Each row is a point on a landscape with many peaks, with its height.
A climber steps from a point to the highest of its 2 nearest points, and stops where none of them is higher. Distance is the straight distance between rows; heights are no part of it.
<872>: [-14  -5 -10  16  10 -16 -11  -1 -17  19  41  15  31 -33 -17 -41   9  46
 -45  16]  h=402
<95>: [-14 -16  -2  36   6  17 -20 -18  31  -4  20   9  10 -11  -7 -25  20  27
 -49  20]  h=360
<836>: [-17   2 -14  -5  49  13   7  23  23 -14 -33  53   2  22  20   3 -11  29
  28   3]  h=507
<551>: [ -3  12  20  51   7   6  15 -42  34 -26 -31  -6 -16  42 -35  11   5 -18
  31 -18]  h=117
<759>: [-44   0  43  33  33   2  21 -23 -19 -17 -39 -17  18   3 -15  24  -1  10
  21  10]  h=58
<92>: [ 32  -3 -28  16 -12 -20  16 -13   6 -16  -7  13   1  37  -7   9  13  26
 -40  30]  h=425
<394>: [  3  21  -3  22  -6  39  16 -42  13   2 -33  19   3   7 -40   4 -27  32
  25  13]  h=262
<298>: [ 23  16  29  12  18  26   5   2 -21   4  32 -54  -3 -25  18   2   3 -15
 -30 -29]  h=571
<635>: [ 29  29   2 -66  34  18 -24  58  14  10  52   6  51 -61  41 -42  21  15
 -13  12]  h=365
<832>: [ 16   7   0 -60  44  -2 -27  62  -7  -9   2   9 -15 -23  28  20  36  18
   2 -21]  h=326
<367>: [ 39 -30 -18  12  -6  -3 -21  32 -30 -35  -4 -14 -10   2  10  19  12  15
  17  21]  h=215
<952>: [ 10 -11  -4  15  -8 -33  12  16  11 -17 -21 -20 -35  27 -16  41 -30 -15
   2 -26]  h=455
<539>: [ 14   0  13  12 -59   9  41 -39  40 -16 -57  10   2  54 -17  20 -38  14
  54  13]  h=317
<341>: [ -8   1 -33 -42 -12 -26  14   0  -4  48  28  -1  -1  -3  17 -38 -28 -15
 -56 -27]  h=3
<308>: [ 10 -34  16  48 -45   0  40 -41 -16 -21 -37   9  39  69  16  -8  22   3
  45  35]  h=479
<374>: [ -1 -20 -11 -20  11 -41  -8  33   8  14  47  10  16 -11   6 -54  26  23
 -45 -20]  h=445
<269>: [ 35  -3 -13  30 -23 -12  40 -42 -15 -29 -41   7  25  39  -7  10 -28   7
  -8  47]  h=475
<781>: [-14   9  -4 -89 -12 -31 -45  20  12  28  31   0   2 -40   9 -42  35 -33
 -18  -5]  h=630
<140>: [ 26  -8 -13  32  -4 -18  40  13 -15 -62 -63   0  -2  13  49  17 -49 -15
  34  25]  h=427
<545>: [ -4 -29  -1   0  -6 -19  -9  28  17  32  40 -21 -10  45   7 -33   7  14
 -47 -31]  h=504
<460>: [-16  -8   3 -37  33  45 -37  18  14  35  17  36   3 -21  11 -17  18  14
  -9 -17]  h=510
<902>: [-17  13  15  29  -7  10  34 -32  27  11   5 -19  23 -15  -7  37 -10 -17
 -32  13]  h=142
<223>: [  1 -33   1 -17 -51   4 -47  26  12  21  49  12  -7  -6 -39  -7  28   0
 -54 -16]  h=314
<699>: [  9  28   8  21  16  39  25 -15  21 -48 -47  28  17   3   5  48   1 -23
  58  31]  h=193
<82>: [ 34  25  25 -50   4   9 -30  25  11  21  63 -37  17 -53  16 -50  14   6
 -26 -15]  h=309
<777>: [ 24  -2  -1  22 -22 -14  56 -14 -19 -49 -59   7   8  45  20 -10 -41 -15
  77  16]  h=480
<226>: [  5 -14   2   4 -75  20 -27 -17  19  10  46 -21 -41  22 -35  -2  20  13
 -53   5]  h=355
<632>: [-25 -24 -21  28  23 -17 -14  13   2 -19 -16  -2   3  19  21 -13  28 -12
  -2  24]  h=270
<966>: [  5   4   0 -38 -15 -11 -22   3  22  18  18 -12 -19   4   2  14  41  36
 -30   7]  h=361
<932>: [  5  53  -1  -8  29 -50  10  22   2 -18  51 -35  -1 -65  20 -11  14 -11
 -25  -8]  h=501
<117>: [ 25  -8   0  29 -51  37  -6 -24  24  -1  12 -18 -14  23 -40   2  -8  10
 -32   8]  h=325
<987>: [-25  -6  -8 -32   2 -28  17  -4 -16  42  -4 -32 -10  -5  31  -6 -11  -6
 -27  -7]  h=13
<535>: [-43   0  23 -32  38 -24  -2 -10  -3  25  -8 -35 -24  21  -7  -9   8   2
 -39 -20]  h=25
<779>: [ -8  -8  -7  16  27 -22  36  29 -19 -21 -38 -34  13  24  44  -3 -33   1
  24   7]  h=366
<857>: [  7  17  26  -4  36 -11   3  12   1 -17  28 -56   8 -47  26 -18   7 -12
 -58  -3]  h=517
<581>: [  4  12  13 -83 -29 -57 -29   7  23  25  67 -18  10 -53   9 -69   7 -30
 -20 -22]  h=560
<730>: [ 16   8  69 -64 -11   7 -48  22  25  23  72 -28  21 -55 -27 -59  33   3
 -32 -28]  h=280
<417>: [ -2 -12 -10   1 -24  -1   5  -8 -18   2 -34  -9 -16  10  -7  33 -29 -26
  32  -3]  h=520
<90>: [  6 -14  24  11   2  12  22 -11 -24   0 -37   2 -14  34  37  42  -8 -26
  49  -9]  h=601
<643>: [  6 -32 -23 -16 -19 -20 -37  23  16  -8  23  -4  12 -46 -20   2   7 -19
 -39   5]  h=277
<453>: [ 18  48  18 -64  26 -35  -2  21 -14   8  49   5 -10 -62 -38 -40  -8  14
 -28 -45]  h=477
<228>: [-16 -12  -9 -19 -14  13 -30 -12  15  14  -9 -12   1 -19   2  -2   4  38
 -25  32]  h=329
<883>: [ 15  34  44 -76  -8 -70  -2  22   3  14  77  -6  12 -57 -16 -44  15   1
 -25 -42]  h=515
<758>: [-14  32  -8  41  17  12  22 -28 -16   9   7 -32  32 -10  24  -2  10 -11
  25  34]  h=91
<568>: [  3   1 -24  10   4 -18 -15  38  14   1  16 -19 -31  -8 -10   1 -17  -3
   9 -28]  h=400
<428>: [ 17  54   1 -47  62 -13  -5  56 -17 -12  25  -1  12 -55 -16 -33 -11  13
 -10 -13]  h=424
<784>: [-22  11 -19 -11  23  17  -6 -11 -40  14 -15 -19  -8  -5 -31  -7 -26 -31
  25   9]  h=403
<109>: [ 25 -17 -30 -17 -11 -15 -56  40   0 -35  18  -1 -17 -32   4   5  37  -2
 -15  15]  h=249
<513>: [ -1  13 -12  -7  48 -36  -3  27 -12 -27   2 -11   6  -6   7   4  23  11
 -21  19]  h=324
<246>: [-30  -2   7 -17  51  37  -5  30  19  10 -23  20   2 -30  18  16 -18  23
   4 -11]  h=618
<915>: [-10 -33   9   4 -18  -4  11   5  28  26  -9  -2 -30  64  17   5 -13  21
 -32 -28]  h=444
<805>: [  4  -6 -41 -15 -27  -7 -20 -17 -12  25  36  19 -25  11   0  15   9 -38
   8  -8]  h=226
<138>: [ 46 -10  35  24 -21  37  22 -24 -31 -31 -51  13 -22  20  11  36 -16   2
  49  -8]  h=672
<59>: [ 24   0   4  23 -11  39 -10 -23  13  -6 -32 -21 -10   6 -16   6  -3  29
  -3  18]  h=293
<831>: [-42  16  24  11  45  -2  -2 -24   4   5 -29  -4 -16  14 -23   3   3  14
  -7 -17]  h=40
<893>: [  3  17 -30  30 -10  18   9 -51  -2   0   0   7  16  25  -2  -1  22 -35
  20  31]  h=116
<203>: [  4  19  -3   2 -13  19   9   8 -13  25  18  15  25 -39  18  52  26   9
  20  23]  h=168
<105>: [  2  18  25  13 -26  24  32 -29  -1  17  -2  -8  28  -1   2  65  19  14
  19  20]  h=154
<529>: [  4 -19  -4  24 -15   8  14 -32  17  -1 -12  46 -10  10  36  53  -3  -4
 -20  -7]  h=118
<782>: [  8  -2 -11   3 -38 -11 -16 -33   6   5  36   8 -13  19 -14  23  47  32
 -38  22]  h=389
<61>: [ 39   3  20  41 -23  37  17 -13 -20  -2   6 -14 -35  38   3  31  -5  20
  28 -30]  h=744
<555>: [ -3 -38 -15  30  26 -24  14  22 -21 -21 -18  21   3  18  56  -3 -10  -6
   6   3]  h=316
<589>: [-19  -5  -5   8  -7  30 -23   0 -13   1 -26  23  17 -35   6  41   5   4
  54  42]  h=196
<67>: [  1  16  -7  31  -5  31  13 -28  -3  -8 -24  59  17   2 -17  26 -15   9
  64  31]  h=232
<189>: [-31 -47  -8  -2  -8   9 -10  -8  11  18 -14  10  -3  30  12 -13 -26 -20
 -42 -11]  h=391
<291>: [ 10 -12 -52 -21 -18  -7 -38   3 -33   9  31  23 -30 -12 -12 -42   3 -27
  -2  -4]  h=269
<379>: [-15  -8  31   6   3  50  12 -26 -21  32 -22  10  -2  39   5  26  19  47
  23  -6]  h=44
<674>: [ 15  -7 -11  21  11  29  18  -1  26 -17 -50  42   8  50  20   6   8  41
  41   7]  h=415
<197>: [ 14 -34  -2   1 -28 -14 -32  17 -22  -7   1 -26 -32  41 -20  13  21  27
   5  -6]  h=180
<152>: [-22  20 -29 -39  38 -24 -24  12   1  26  30  36 -30 -21  -1 -30   6 -14
  -4 -46]  h=591
<503>: [-44  -1 -21  30  16 -14   5   5   7   0   1 -25  21 -17   4   3 -14 -77
  22   4]  h=390
<159>: [-46  16   3  38  18 -14  14 -44  -4  -6 -19  -1   7 -34  -6   3 -14 -11
  27  28]  h=74
<588>: [ -9   1   7  55 -11  14  13 -39  30 -28 -61   7  -3   0 -13 -23 -42  32
  42  20]  h=276
<250>: [ -5   7  -2 -13  22 -40  -2  55 -15   7  44  -8  -2 -40 -18  11 -19 -26
  -7 -51]  h=349
<65>: [ 12 -23  43  41 -52   1  40 -31  46 -49 -80  17  -2  13  -7  14 -39  27
  54  16]  h=300
<531>: [ -6 -26  -4   0 -53  11 -17 -19 -48  23  -6 -10 -30  68 -49  -7   4  19
   1  -7]  h=128
<914>: [-22 -27  22  25 -34  43  -2 -41 -35  17 -18  22 -23  73 -31  -4  19  24
  23 -13]  h=78
<638>: [ 17  -4   1  38 -10 -15  42 -39 -37 -27 -39  15   4  38  20 -10  -6  10
  49  36]  h=534
<45>: [  2  29 -24 -33  18  11  -9  11  -7  26  13   6  12 -26 -56 -13 -28 -27
 -10  -8]  h=526
<153>: [ -3  10  -6 -37  30  13 -27  39   1  22  31  28  40 -54  20 -12  23   5
  -6   6]  h=430
<912>: [-27  18 -10 -66  11 -14 -43   7  -5  29  25  22   3 -47 -23 -41  -4 -44
  -3 -21]  h=731
<633>: [-17  38 -15   5   9 -30   3   8 -13   0  24 -31   3 -52   2  -1   1 -42
   8  11]  h=460
<750>: [  2  17 -16  46   7   6  14 -17  25 -30 -17  -1  11  30  -4   9   7 -39
  56  12]  h=148
<577>: [ 22  -8  18  18   0  40   6   7 -10  25  28 -23  -5  22  -5  18  12 -12
  -4 -33]  h=651
<14>: [  3 -16  19  29  -2   8  32 -14  -7 -13 -20  12  17 -22  14  37 -23 -15
 -48  10]  h=131
<238>: [-50  -8  19  34  27 -11  23  20   9   1  -8 -16   3 -19  13  23 -42 -43
  15 -31]  h=341
<788>: [ 20 -22   0  20 -12  43  32 -23  44  -3 -40  33  14  74   5  14 -21   2
  22   8]  h=354
<239>: [-11  50  -3 -31  71 -18  -6  64  -5 -39 -11   3  -6 -31  12   3  10   5
   1   3]  h=369
<647>: [  4 -41 -32 -17 -28   2 -23  20 -21   7  -1  13 -19  35 -20 -37 -14 -21
 -38 -17]  h=327

For each start below, name the point where the climber stops.
<588> => <246>
<238> => <61>
<428> => <912>
<535> => <750>
<250> => <61>
<568> => <61>
